A landscape with many valleys, sampled at points; each row gives a point and its height.
A ball rolls from a point to whichever of its 2 nearest points has the largest drop for the distance, and stops where none of them is lower. Distance is the straight distance between rows; heights are no part of it.
dob: [ -2 -20  49  15   9 -13 -16  -8  21   2  48 -12 -17 -10 -44   5 -19  18
 -12 -45  -5   4 -12 -11 -10 -17  15  13   6  -7  15  -7  11  20  11  35
  60   0 -29   1 -27 -13 -35  23  26  10  26   1]  (h 274)
Feg: [ -4  17 -29   4  13  11  16   5 -41   4 -40  38   2   6  33  24  24  -6
  22   8   1  47  -1   7 -45  10 -29  -6  30   7 -10  17 -53  28   0  15
 -18 -12  52  17 -13  16  -5 -24 -38 -45  -7 -17]  (h 243)
luf: [ 20   3  48   9   4  22  21 -13   8  15  72 -18 -21   8  -3 -21  13  16
 -36  24  -7 -19  -5  16  17  11   5 -11 -33  38  -7  -2  37   8  34  25
  21  -4 -17   5   6  -8 -17   4  -9  -4  34   8]  (h 472)
Zarun: [  3  28  14  -8  26 -39  20 -44 -24  15   2   9 -13   0  -1  38 -41   0
  36   3  -8   7  17 -14 -18  38   1 -15   0  -5   3 -42 -24 -40 -56 -22
 -44 -12  27 -10  32  56 -19  -9  -8  -6 -20  19]  (h 359)
tisi: [-27 -57  23   6   0 -15 -43  42  50   1  -2 -23   2 -31 -21 -27 -10  -3
 -24 -27 -22 -33 -36   8  20 -44  24  11  28 -20  15  11  22   6  33  21
  38  16 -33 -17 -26 -36   9  29  59  18 -10 -21]  (h 603)
lin: [ 20   5  18  25  23 -17  34  25 -35 -17  35   0 -33   6 -11 -11 -17 -17
 -17   3 -11 -36  21  12 -17  32 -27  32 -42  20  23 -32  25 -28  -4  11
 -29   5 -51 -30  16  15  23  14 -12   6  36 -10]  (h 328)
kisof: [ -6   7 -44  -5   6  20 -20   4 -24 -15 -32  16 -10  23   1  31   2 -17
   7 -11  11  58   5   1 -31  -9  -9  15  36  -9   4  19 -39  34 -11   8
   3  18  27  12 -14   6  -3 -16 -18 -29 -11 -26]  (h 148)
Natin: [-24  -8  19 -13   1  11 -49 -19  37  32  21 -43  16 -10  41 -58 -11  14
  -7  16   0  16 -25  18  10 -20  53 -42  25  -3 -17   9 -10   1 -19 -30
  -4  15  39  17  18   7  16  11  38  -3 -51  -2]  (h 633)
siduk: [ -9 -13  82   0  39 -35   8   8  20  28   8  -5  14 -29  19 -12 -34  19
   1   5 -29  -7 -25  14 -15  -7   0 -34  27  12  -4 -29 -10  -3  11  23
   3 -25  18  -7   1  15 -10   4  15 -25 -10 -10]  (h 546)
kedaz: [-26 -23  53   4  20 -32   1  14  33  33  -8  16  33 -37  -3 -14 -11  33
  15  -3 -19   9 -20  11 -22 -24 -16 -31  34  15 -26 -27 -16   5  22  35
  42 -47  37  -1 -17  11 -35 -10  -8 -28  -4   0]  (h 454)
Gug: [ 17  26 -35  -1   2  39  35 -19  -2   4  37   4 -13  36  17  17  22 -13
  -2  19  11  -7  18 -11  12  42  -1 -25 -23  17  -7   0  20 -13  13 -19
 -34  41  30  33  38 -15  16  17 -15  -6  29  12]  (h 488)
zuda: [  6  22 -18  -7  17 -13   5 -12 -18   1 -16  11 -12  13 -13  33 -31 -11
  33 -18   5   2  23 -19 -23  17  -8   6  18 -19  16 -36  -8 -21 -40 -13
 -35  30  16  -1  20  27   7   1   0  -3  -3  -1]  (h 276)
rebo: [  0 -10  43  -6  30  17 -15  -9  23  40  43 -50  17 -11  56 -48 -29  -3
 -16  32   3  -9 -30   6   4   7  39 -42  20   4  -6 -10   2 -13 -14 -22
 -34  39  32  30  18  10  24  20  51  -7 -35  -7]  (h 668)
teb: [ 16  20  69  -6  30   2  11 -25  -2  22  60 -31  -4  -4  53 -10 -27   7
 -16  30  -3  -3 -26  -3  22  24  29 -40  -4   6  -7  -5 -11 -19 -18 -26
 -31  17  10  32  25  16   4  10  42 -10 -23   5]  (h 648)
refa: [-19  19 -71 -16 -15  33   4  12  13   7 -54  10  28  17  15   2  16 -11
  12  24   4   8   5  18   6  -1 -12 -13  16  -6 -23   5 -14  11  -2 -12
 -11  27  38  13  25  -3  21 -11 -36 -10  -8   0]  (h 377)
ragol: [-14  -8 -63  -2 -11  17  12  42  14  13 -41  16  36  -2   8  -9   3 -13
  15   9  -2 -17  11  30 -22  -3 -31  17  19   9 -20 -17  -4   3  17   3
  24  18  34   4   0   5  -6 -14 -62 -14   0 -10]  (h 443)
susi: [ 10  18  -6  -9  -2  17  32 -14 -24   7 -20  25  15 -10  58   5  50  13
  13  38   1  23 -10  -1  -4  20 -21 -46  -6  20 -35  35 -31  17  18  -5
 -32 -28  44  17   2 -10  14 -19 -20 -36  -8   0]  (h 740)
saka: [-15 -44  43  14  35 -12 -32  28  38  20  12 -25   6 -29   8 -57 -34   2
 -20   5 -36 -25 -27  29 -26  -7  24   0  31   9   8  -7  18   9  15  25
  15  10   6 -19 -14   4  26   7  25 -17 -14 -19]  (h 620)
suz: [  1  13  63  -1  -9 -39   2  -6  25   3 -14 -12  18 -22 -33   5 -29  22
   9 -12 -14 -37 -21 -15  49 -23  28  -9   7 -26  10 -34  14 -29 -17  -5
   6 -28 -47 -40   8  -2  -3   1  46  45 -13  31]  (h 569)
noz: [-16  -4 -17 -26 -13  16 -38  -3  44  23 -15 -38  13   0  31 -50  -1  -7
   5  40   2  -8 -10  28  24   0  44 -13   6  -9 -22  -1  28   8  -6 -32
 -10  16  23  -2  16  -1  29 -11  14   1 -43  10]  (h 596)
Vib: [ -4  -3  33  -7  28 -17 -29   5  19  13   2 -16  -5  -3 -20   7 -37 -11
  15 -40  -4   8  -9 -23 -25 -11  24  11  43 -30  31 -17 -13  -4 -27  -1
 -10  28  -1   5  -1   7   1  22  63   6  -9 -14]  (h 570)
gad: [  6   4 -49   5 -34  35  12  15 -28 -28 -40  20  10   4   9  21  59  -4
  -6  15  21  22  -2 -22   6 -11 -21  -2  -4   3  -8  54 -15  26  31  -4
  -5  -6   2  18 -10 -26  22 -16 -23 -10   0  -4]  (h 476)
sigo: [ -9 -33 -64   8  -3  -6  -9  46  -9   2 -26  32  40 -10  -8 -15  -8  -7
   6   3   2 -37  30  26 -45 -15 -42  57   2  27  -6 -28  -9  -1  11  13
  48   5   5 -11 -24  13 -21 -14 -73   6   6 -16]  (h 474)
Rimok: [ 23 -23  -1  24  30 -20   3  48 -25 -22 -10  23  -9 -24  32 -50  -4 -34
 -19  21 -13 -44  13  43 -21  19 -39  29 -31  22  21  -9  13 -32  11   0
 -30 -12 -29 -30 -35  11  43  -5 -12 -12  24 -45]  (h 600)
Mir: [ 24  11  45   5   8 -31  -7 -13 -11   2  42 -30 -25   4 -39 -12 -35  -6
 -12   3  -5 -31  -3  -7  11  19  27  26 -30 -11  21 -24  38 -10 -32   3
 -14  -6 -47 -37   9  12   5  -6  19  31  -3  12]  (h 547)
lom: [-11 -33  12   3  14  -6 -29  50  18 -16 -16 -22  -8  -6  11 -20  -4 -17
 -16 -13 -11 -20 -31   3   7 -24  11  10  20 -23  23  21  14  -5  22   4
 -15  33 -29  -4 -10 -31  32  19  60   0 -19 -33]  (h 568)
Monal: [  0  21  28  17 -16   5  44 -44  -4  12  43  17  29  -4 -30  54  28  27
  15 -46   3  23  16 -39 -12 -18 -17 -37  21 -10 -13   4 -41  -9  28  34
  31 -22  15  37  -1 -11 -74  24  -5  13  49  37]  (h 182)
voz: [  7  16  40  12   9 -26  58  36   0  -8 -25  12  33 -21  14   3  13  15
  -8  10 -26 -52  -7   6  11   9 -27 -16 -18   0 -17 -29  13 -42  23   0
 -44 -20 -29 -29  18 -19  25   3  -8   8  11  12]  (h 401)
vap: [-18  16 -43 -24 -32 -17 -25  -9  17   2 -88  -4  21  -4 -20   0 -23   4
  38  -4   3   8   9  18  18 -23  20  20  13 -27  -5 -23   1  -1 -49 -22
  12 -21  -4 -46   6  24   0 -30 -20  27 -46  29]  (h 754)
Teku: [  0   2 -36  -2 -25   0  -1  10 -21 -33 -42   4  -5  13  -8  19  26  -7
  -5   5  18  -1   0 -23  29  -7  -8   5 -15 -15   0  27  12   2   7 -18
 -22   3 -27  -5  -9 -26  33  -2   0  10  -5  -6]  (h 437)
maf: [ 26 -20 -38  14   0  -4 -31  15 -42 -35 -12   5 -52  16 -16  -4   6 -22
  -7  -3  22  19   3  -4 -15  14 -14  53 -28  -3  34  40  12  22 -12  -7
 -12  -3 -30 -19 -39   2  24  -7 -12  -9   1 -36]  (h 408)
fosaz: [ -9 -10 -21  -7  40   0 -39  17  -3  -1 -19 -11 -10  19   0   0 -41 -27
  18 -33  -3  28   3  15 -60   8   8  42  47 -19  35  -5 -26  20 -27   8
 -15  40  24  -9  -7  17   2   4  10 -27 -20 -40]  (h 155)
rog: [ 20 -13  53  10  24 -36 -41 -13 -14   9  39 -43 -31   8 -35 -14 -49   1
  -5 -13  -7   1  -5 -11 -20  13  35  24  -6 -11  29   0  14  18 -36   9
  -8 -17 -34 -31 -10  24  -2  -7  36   0  -5 -11]  (h 576)
Guve: [-11  19 -53 -22 -13  45  14  -4  17  -1 -14  11  13  18   0  28  30  -9
   8 -19  14  17  13 -19  20 -13  -3 -24  27 -12   0  22 -19   4  18  -2
  -3  47  35  67  28 -29   1  17  13  -8  27   5]  (h 645)
Mus: [ -2  16   8   9 -16   4  37  -8  25  -1   2  19  30  -7 -47  41  13  22
   8 -65   8   2  15 -41   9 -23 -17  -9  18 -17   9 -11 -11 -19  26  25
  30   3  -9  29   1 -26 -43  29  11  30  48  30]  (h 275)
mepa: [ -8  20  75 -13  -4 -48  -7 -33  17  12   8 -12  16 -25  -1   5 -31  26
  14   2  -6  -3 -17 -12  42  -4  34 -26   5 -15  -5 -21 -17 -30 -35 -21
   0 -36 -15 -21  17  21 -24 -15  39  30 -29  32]  (h 604)
rar: [ -7 -13   7   0 -10  35  -7  22  54  11  43 -15  -2  -2   0 -28  17  -5
 -25   4  -5 -25  -6  15  22 -10  15 -10   6  16  -6   2  40   9  44  18
  36  42   1  26   9 -35  12  24  17  13  19  -2]  (h 588)
ruded: [  4 -13  -6  29  -3 -30  23  34 -42 -59 -31  24  -6   1 -30  49   8 -14
 -12 -66   8  -2   3 -39  -5 -37 -41  34 -12 -33  35  23 -16 -20   2   4
  -5   6 -55   7 -32 -29   8  33  19  17  38 -18]  (h 436)
nozu: [  8 -12 -61   1 -27  23 -12   5 -29 -19 -13  13  -7  16 -18   1  20  -5
  -4  24  26  10  11 -10 -12  10 -13  36 -22  18 -16  23  17  28   4 -10
  30  -7  -7 -15 -17   3   2 -32 -60   1 -13   7]  (h 464)
Gemoz: [-10  37 -27  -7 -24  28  30 -46  12  -9  14   7   7  20  -6  51  23  -1
  10 -37   6  19  18 -33  38  -3  13 -44  13 -21   8  18 -35 -18  -3 -19
  -5  38  15  80  40 -14 -24  33  38  16  35  29]  (h 669)
ret: [ 12 -22 -57  15 -32   1 -14  12 -55 -52 -25  10 -26  16 -30   7  27 -12
 -17   7  30   2  14 -21   2  -3 -16  50 -47   7   9  31  24  11  -9 -18
  11 -17 -45 -34 -34  -8  20 -14 -40  13  -5   6]  (h 435)
Dila: [-19 -33   0  -2 -27 -11 -20  25  24   4 -30   5  42 -30 -29 -17  15  32
   1  -2   6 -14  -4   2  -4 -37 -11  22  16   7 -24  -7  12   9  25  19
  81 -33 -13 -17 -35  -1 -25 -21 -27  21 -12  16]  (h 241)
vurur: [ -9  13 -31  21 -11  15  45  12  10 -23 -12  32  20   0 -37  51   9 -14
  12 -77   3  -9  37 -40  -7 -26 -39   8  14 -25  20 -11 -11 -33  18  15
   3  41  -8  43  20 -29 -14  56   5  25  51  11]  (h 345)
manaz: [  7   8  13   2 -15 -13   8  10  -2 -10   6 -15  -9  -3 -22 -22 -13  -5
 -13  19  -9 -44   5   8  31   8  15  11 -36  -8  -8 -27  57 -20  -7  -7
 -17  -8 -46 -53  14   2  28 -10   3  45  -3  22]  (h 510)
lud: [ -4   6 -55 -25 -45   6 -19   3  49   9 -54  -7  21   0 -18 -31  -9  -6
  25   8   7 -19   7  22  33 -16  23  26   6 -12   6 -30  36 -10 -25 -22
  25   4  -9 -30  20   6  14  -8 -18  48 -32  31]  (h 776)
fomo: [ -5 -11 -55  24 -10   1  32  28 -23 -51 -17  36  -2  14 -23  39   7 -25
  -4 -54  17 -10  32 -37 -19 -24 -54  37 -13 -26  24   2  -8 -22   6  -2
  -1  35 -19  21  -6 -24   6  38 -19  13  47  -3]  (h 394)
bigu: [ 21  23  67   6   5 -18   7 -29  -2  -4  54 -21 -22   2 -33  30 -27  17
  -7 -31  -3  -3  -9 -18  18  -7  28  -1  -7 -14  12  -2   0  -2 -12   7
  17  -4 -43  -3  -8  -5 -31  14  33  14  28   7]  (h 197)
dubi: [ -5 -10 -18  -5   9 -10 -23   2  18  15   6   1 -14  10 -37 -21 -39   1
  20 -20  -3   3  19  14 -33  15  -1  37   3   8  12 -29  14  14 -19  17
  29   1   2 -17   1  23 -17  -3 -24   8  -1   1]  (h 533)
rit: [ 23  17   5   3 -31  45  37 -36 -37 -16  11   9   6   9  30  35  74  21
 -24  19  17  22 -19 -28  50   2  -3 -41 -27  -7 -15  69 -33  21  25 -13
 -20 -15  -2  40  11 -47   4   3  18  -6  26  11]  (h 455)
zelit: [ -7  16 -41 -25  20  26   7 -17   1  23   7   5  -2  23  45  -3  -4  -7
  26  34   3  35  10  24 -18  24   6 -26  13  13 -24 -12 -17  14 -14 -13
 -14  22  86  29  20  22 -13  -8 -45 -28 -18   0]  (h 409)
dav: [-17   0 -64 -25 -29  49 -44 -12  -1  -1  -9  -8   1  28  24   3  36   2
 -15   6  27  62 -12   8  29 -41  21 -27  23  -7 -25  54 -30  48   9  -7
  28  14  38  48  -3 -22  -5  -4  -4 -16 -18  -8]  (h 272)
kam: [ 40  29  21   8  23  21  39 -14 -33   6  40  -3 -30  21  23  -6  12 -10
 -16  37  -2 -21  -1   3   5  43  -9  -5 -49  29   5  -4  26  -7   2  -2
 -49   6 -16 -10  18   4  21   6 -12 -13  18  -5]  (h 392)
risag: [ -9   0 -31 -17 -17 -15 -32 -16  -4 -18 -48 -11  -4  10 -36  24 -23  -9
  18 -19  11  21   9 -16  20 -24  19  24   8 -35  10   2   4   2 -42 -20
  -5  -4 -17 -21   0   8   9 -19  16  25 -32  10]  (h 730)
rak: [ 15  18  18  -7   2  27  18 -48 -46   9  19  22 -17   3  64  12  45  17
   0  29   7  53  -9 -11  11  31  -2 -56 -19  16 -26  53 -47  18  -5 -15
 -26 -37  38  24  -7   2  -3 -16   4 -28  -9   2]  (h 762)
furub: [-28  27 -38 -11 -30  14   5 -59 -14 -23  -8   1  -4  18 -13  57  14  -2
  11 -20   2  49  23 -28  41 -14  16 -25  15 -27   5  30 -43  -4 -33 -30
  -2   9   8  50  19  13 -28   0  38  13  -5  31]  (h 689)
kinas: [ 22 -12 -13  14 -24  32 -13  -3 -23 -21  36   4 -34  19 -11  25  40  -1
 -21 -13  31  29 -13 -30  -2 -14   1  17 -11   6  16  48   8  32  38  12
  33  11 -14  28 -36 -32  -8  11   3  -8  31 -23]  (h 360)
Ziku: [ 14 -23 -45   6 -14  28 -40   9 -21 -33  -1 -10 -53  26  -5   9  32 -23
 -17  -9  30  35 -13 -14  -5  -9   1  38  -9  -5  27  66  14  36  13  -5
   3  25 -16  14 -38 -24  18   7   3  -8   6 -36]  (h 386)
duvag: [ 29  34  75  22   7 -21  31  -8 -30 -37  34 -12 -22  -2 -20  42  -3  22
 -22 -18  -5 -16 -19 -30  33 -17  25  19 -19 -22  10  13   1  -8  -7   4
 -21  -8 -86 -15 -12 -32  -9  13  40  14  22  -2]  (h 78)
febu: [ 13  26  29  19  28 -31  42   3 -36  -8  13  15 -12   3 -15  28 -26  -1
  12 -16 -13 -26  21 -19 -27  18 -27   0 -19  -3  14 -42   1 -34 -14   6
 -39  -4 -23 -25  23  22  -1  12  -7  -3  28   4]  (h 395)
vedol: [ -6 -40 -23  11 -13 -15 -19  43 -19   1 -30  31  44 -27   2  -3  11  13
   6  -4  -2 -19   5  17 -56 -25 -33  39  14  27 -12   2 -33  18  32  31
  63 -22   9  -7 -49  15 -34 -27 -51 -12  -2 -28]  (h 423)
dapeg: [-21  14 -48 -26 -39  -3 -33 -52   7 -18 -46  -8   6  17 -27  36  -5  -4
  20 -21  16  44  10  -9  44 -38  29  -8  19 -30  14  19 -30   8 -56 -27
  20 -11  -4  10   2  17 -26 -11  24  27 -33  30]  (h 709)
vozig: [ -1  21 -32 -24  -1  24 -33 -40  41  36  22 -18  -3  20  23 -32 -35 -18
  33   9   6  17  10  23   0  25  44  11   9  -2  20 -37   5  -9 -49 -29
  -4  37  49  18  49  37 -17   1 -11  20 -33  25]  (h 496)
mimo: [-25 -26   3  -5  -8 -15 -17  31  25  22 -34  18  44 -34 -10  -7  -9  20
  15 -12  -5   5  -7  22 -39 -36 -17  14  42  10 -17 -17 -26  19  17  35
  81 -32  28 -10 -26  15 -45 -19 -33 -12  -8  -2]  (h 344)
vulok: [ -1   5 -18 -10  16  17  36  17  15  33 -18   8  16 -15  63 -24  22  -4
  14  46 -11   3  -5  30 -22  19 -26 -31   4  32 -29   0  -4  12  24   8
 -23  -5  59  17   6   5  14 -11 -40 -48 -11 -14]  (h 707)
tak: [ -1  16  62  -4  26 -12 -15 -21  14  19  46 -25  -4  -2  10  11 -31   1
  -2 -13   1  11 -20 -17   6  -1  34 -27  25 -18  13  -8 -26 -16 -15 -11
 -16  16   9  29  13   9  -7  19  57  -1  -5  -9]  (h 610)
mefo: [  8  11  22 -13 -21   1  15 -20 -21 -19 -13   2  19   1  10  32  45  24
  -7   4   6  24 -16 -29  45  -6   5 -41  -4 -14 -22  42 -33  12  18  -6
 -13 -34 -13  15  -5 -30   1 -10  27  -4  10   5]  (h 400)
pokur: [-15 -47   9  12 -10  21 -13  29  59  12  36  -7   6 -23 -12 -58   0  -7
 -45  11 -30 -51  -6  41  14 -11   7  13  -4  22  -6 -17  49   0  51  35
  55  26 -18  -3 -15 -32  18  22  18  22   9  -2]  (h 559)
gizol: [ 21  19 -12  -1 -19  49  30 -26  -5   3  48   6 -14  26  28  10  59  10
 -25  26  15  13  -5 -16  26  22   1 -35 -31  19 -14  36   2  16  40  -3
 -10  11  23  39   8 -34   4   4  -9 -12  34   7]  (h 494)
fimu: [ -4  14  49 -14  -4 -24 -21 -53  -1  17  42 -18 -12   1   9  -4 -21  17
   6  14   5  25  -5   1  17  22  38 -27 -18  -2  -9  -2 -19 -13 -34 -27
  -7 -30  13   9  16  37 -28 -12  23   4 -33  20]  (h 560)
latas: [-19  14 -43 -16  14   5 -34  -8  -8  -3 -37   3  -3  21 -23  38 -33 -24
  23 -42   2  47  14  -3 -26 -21  -3  29  39 -28  25 -10 -33  21 -43  -4
   3  38  17   1  -5  15 -14   2   4  -5 -19 -20]  (h 40)
gimo: [ -8  23 -13 -21 -15  -8 -30 -57   7  18  22  -6 -19  14   7  -2 -30   4
  23   5   8  38  11   8   8  32  37  -5  -2  -5   5  -7 -19  -7 -59 -38
  -3  -8  36   3  26  51 -33 -15  -4  20 -37  32]  (h 529)
negud: [ -9  20 -23  -7  16  -5  25 -32 -24  18   0  34  -5  11  19  34   2   0
  38  15  -9  45  17   0 -28  21 -14 -18  21  14 -21  -7 -49   3 -24   1
 -14 -19  72  19  16  24 -39 -13 -47 -29  -9  11]  (h 336)
Tuke: [ 23 -28 -48  29  -1  10   5  37 -39 -35   4  44  -2  -5  10  -9  37 -19
 -22   9  16 -31  26   0 -25   2 -49  45 -35  27  16  12  -2 -12  27  -5
  -1  -7 -23  -6 -33  -6  15  -1 -39   6  32 -25]  (h 536)
sud: [ 22  26  26  10   1   1  65 -11 -22  -4 -16  13  21 -10  29  18  36  24
 -12  27 -11 -27  -5  -4  25  25 -19 -29 -39   4 -28   1 -10 -22  14 -15
 -60 -40 -16 -29  25 -21  17  -6 -22  -4   1  26]  (h 255)
demol: [  1 -12 -18   7  33 -14  14  53   8   4 -18   6   6 -17  42 -46 -10 -31
   1  30 -24 -46  11  46 -35  33 -32  12  -9  25  10 -23  32 -31  14  -2
 -44  28   5 -15   2  20  43   1 -14 -24  -4 -33]  (h 636)
Bivud: [-13   9 -35 -20 -18  53   8  23  49   9  10   2  18  16  20 -10  34 -11
 -10   4   8 -12  -4   3  33  -5   0 -29  18   3 -13  10  21   4  40   5
   5  51  30  55  30 -42  13  25  12  -5  17  -4]  (h 618)
Dalus: [  4   8   8 -15 -13   1  -7  -2  35  27  14 -36   8  -8   5 -50 -10  -6
  -8  40 -10 -39  -3  21  29   9  31  -8 -15   8  -8 -29  53  -9   2 -13
 -14  18  -6 -19  24   5  29 -11  12  31 -18  23]  (h 555)
kupak: [ -1  -6  54  -4  -8 -26 -17 -32  14  14  32 -14  -3  -6 -19  -9 -15  32
  -2   2  -1  14 -11  -2  16  -9  18 -13 -12   6 -13  -9   5  13  -2  12
  41 -50  -8 -24 -20   3 -34 -17   0   9   1  24]  (h 181)
fori: [-33 -38  55  11  27 -26 -27  36  48   7 -24 -12  31 -45   7 -27 -21  16
 -14  -3 -32 -31 -38  11   8 -38  21 -17  46 -23   3  -6   2  -4  23  18
  20   0 -12 -18 -16 -16  24  10  55  -6 -20 -23]  (h 650)
Num: [ -1 -13 -33  -1  -2  -9 -24   5 -13   1 -21   3 -10   6 -15  -6 -17   0
  14  10  11  15  12  12 -30  18  -8  33  -7  14 -15  -9   4  27 -15   4
  18 -26  11 -31 -12  23  -9 -37 -49 -11 -19  -2]  (h 499)
lav: [-19 -37   5  -2   2 -15 -38  24  40  23 -14 -16   6 -23 -20 -52 -40  -1
   6   5 -23 -28  -1  39 -25  -6  13  29  14   9   6 -21  28  14  -5  15
  33  -7   2 -38 -17  14   2  -5  -5   5 -22   3]  (h 573)
zez: [  5 -21  54   5   3 -48 -28  -9 -14  -1   1 -13 -12 -19 -44 -15 -28  28
   2 -11  -2   4  -6   4 -13   3   8  22 -17   7  -4  -7  14   9 -15  21
  30 -66 -40 -59 -36  22 -24 -30  -3   5 -12  10]  (h 277)
kur: [  0 -20  76   9  41 -34 -35 -11   7  27  34 -21  -9 -10 -10 -13 -46  12
   3 -20 -12  14 -19   3 -33   2  21   1  19   3  17 -18 -10  16 -20  23
  11 -21   7 -17 -10  24 -12  -2  34 -22  -8 -14]  (h 611)
nulu: [ 14 -23  -8  18   1 -27   3  48 -24 -34 -27  28   0 -14   4 -15   6  -6
  -9  -4  -1 -25  -1   5 -16   0 -39  30 -17   5  11   9  -7 -15  15   3
  -3 -25 -34 -26 -47  -8  22 -11 -12  -9  10 -34]  (h 566)
Seti: [-12   3 -15 -17 -37  22  -3 -24   0  -8   1   7  18   7   5  12  49  19
  -9   4  21  42  -4 -18  32 -29  13 -33  13  -4 -28  35 -28  29  18   2
  28 -16  25  42  -1 -20 -24 -13   4   1   0  19]  (h 329)
fovig: [ 16  21 -11   2   8  35  58  -5   6  18  51  -6 -16  21   8  -6  14 -14
 -14  37 -14 -36  22  12  10  40 -19 -12 -42  41 -12 -32  53 -30  24  -5
 -43  29   5   2  48  -2  16  14 -30   2  24  13]  (h 444)
Vipo: [ -4  13 -37 -24  25  23 -10 -21  24  38  19 -16 -12  23  22 -25 -29 -17
  30  30  -6  11  18  30 -24  32  12  -1   1  22   1 -33  22   0 -29 -11
 -20  32  63  10  42  34  -8   2 -41 -16 -14   1]  (h 458)
loto: [ 16 -13 -47  18 -18  36  17  41 -26 -39 -24  39  10  -6  33   2  63 -13
 -18  13   8 -10   0  -5 -10  -2 -48  22 -16  16   6  46  -4   1  42 -10
 -21   2  -3  24 -25 -27  36  -2 -24  -6  27 -29]  (h 508)
lop: [-13 -13   8   7   5 -23  -6  23  -1 -30 -22   8  -8  -2 -46  44 -11 -12
  -3 -68   5  10   0 -34   2 -39 -18  17  22 -35  24  12 -14  -5   5  13
  16  17 -40  11 -25 -25 -12  28  49  13  17 -24]  (h 475)
med: [-28  15   1 -19 -19  -6  17 -58 -28  13  17  18  -3   3  42  15  25  23
   8  23   4  58   8  -6  15  22  10 -57  -7   2 -45  33 -58   4 -13 -13
  -6 -35  49  30  18  20 -35 -23 -14 -15 -33  20]  (h 780)
nebe: [-15   7 -88 -25 -20  54 -27  11   8 -10 -54 -18   6  27  25  -3  39 -18
  -3  24  23  29  -7  18  26 -22  11 -12  14 -14 -13  46  -4  40   6 -22
   3  35  27  28   6 -28  29  -4 -10 -17 -21 -17]  (h 318)
Nonak: [  0   1  39   2 -14  -6  17 -16   1   7  23  13  17  -6 -21  20  23  30
   4 -12   2  19  -3 -21   0 -17  -6 -25   4   5 -21   1 -16   7  21  24
  36 -35   5   4 -13 -11 -45  -2  -8   2  21  24]  (h 43)
nebar: [ 12 -33  11  17  -5   1 -22  17  -4 -13  33  -9 -28   3 -23  -1   5   0
 -24 -34  10   1 -15  -5 -11 -15  -2  27  -1   0  21  26  11  22  29  31
  48   9 -31   7 -50 -28 -14  13  19  -3  27 -30]  (h 325)
Nenom: [-20   6  12  -5   2 -13 -11  25  24 -10 -31  -4  18  -8 -14  13 -15  -9
   8 -35  -6 -11  -7 -19  21 -26   3  -6  33 -29  16  -5   1 -12   8   4
  -1  19 -20   7   6 -18   5  21  57  18  -4 -10]  (h 523)
geta: [  9  20 -21  14 -24   7  41   4 -37 -29 -59  23   5   2  14  23  46  11
 -13  21   8 -16   4 -27  21   8 -27 -15 -36 -14 -17  22  -4 -15   3 -26
 -60 -30 -24 -28   6 -21  48  -7 -10   3   1  23]  (h 373)
Lum: [ 16  16 -17  11  29 -17   2  -5 -51 -21  -2  11 -42  21 -12  22 -34 -35
  13  -6  19   2  20 -20 -43  40 -10  30 -12 -18  32 -20  10 -14 -49 -22
 -58  28 -11 -13  20  32  39   7  -3  -5   3 -14]  (h 198)
vovig: [ -3  -4 -16  -6  33  -3   7  25  15  29 -19  -5   5  -3  41 -43 -10 -18
  14  39 -20 -13   8  50 -40  36 -11  -3  -1  34  -9 -26  22  -2   9   7
 -19   6  42  -6  12  27  20  -9 -40 -47 -14 -25]  (h 672)
vutop: [ 20  -8  -6  24  41 -26   6  28 -39 -23  14  17 -35  10  -3  -8 -37 -41
   1 -12  -1 -26  28   7 -48  38 -30  46 -20   9  41 -22   9 -25 -26   7
 -41  20 -24 -21   9  27  28  16 -12 -14  29 -39]  (h 269)
tol: [  4  -6  54   0  20 -61 -11 -11  -9  19 -23 -14   3 -24 -12 -21 -31  16
  16  22 -16 -12  -3  20  -9  21   7  -2 -15  12 -16 -30  12  -3 -27  -5
 -11 -67 -15 -64  -9  39  -6 -35 -12  -7 -33  11]  (h 375)
Zat: [  8   3  20  -5   1 -38  12 -14   0   9 -10  -7  -7  -7 -30  -8 -33  10
  14   7  -6 -37  15   8   0  20  -3  12 -28   5 -10 -45  37 -27 -25 -10
 -10 -40 -28 -67  13  27  -7 -20 -21  27 -12  40]  (h 457)
vepop: [ 44  33  37  13  16  42  44 -26 -16  10  83 -12 -43  20  24   1  23   2
 -33  24  -5 -12  -4   6  14  30  -1 -12 -44  38   4   7  27   3  20  12
 -18  16 -20  25  12 -16  -2  14 -10 -20  57   0]  (h 434)
mevoz: [-17   2  39   3  -3 -26  22  28  35  -4 -31  -1  34 -28 -13 -14  -7  19
   4   0 -19 -53  -9   3  32 -16  -3 -13   4 -18 -11 -30  27 -32  17   2
  -1 -20 -31 -33   7 -18  12  -3  25  29  -1  13]  (h 503)
zozu: [  0 -38  44   8  -7  16  -1   4  33  28  49 -23  -1 -20  -3 -57   5  15
 -47  30 -17 -23 -19  40  10  -4   7  -8 -18  45 -24  -8  49  16  45  31
  54 -18 -15 -11 -18  -8  -2  -1 -14   1  11   8]  (h 518)

Two balls start at each pair of points below. Name the first point that both come to, or write -.
vap / dubi: -
mepa / Vib: -
saka / lom: -
teb / rak: -

For each start below, name every point that the ball comes to, in order.
lud: risag, dapeg, furub, Gemoz, Guve, Bivud, rar, pokur, zozu, luf, vepop, kam
susi: vulok, vovig, demol, Rimok, nulu, Tuke, loto, gad, Teku, geta, sud
fori: tisi, lom, Nenom, lop, ruded, fomo, vurur, Mus, Monal, Nonak
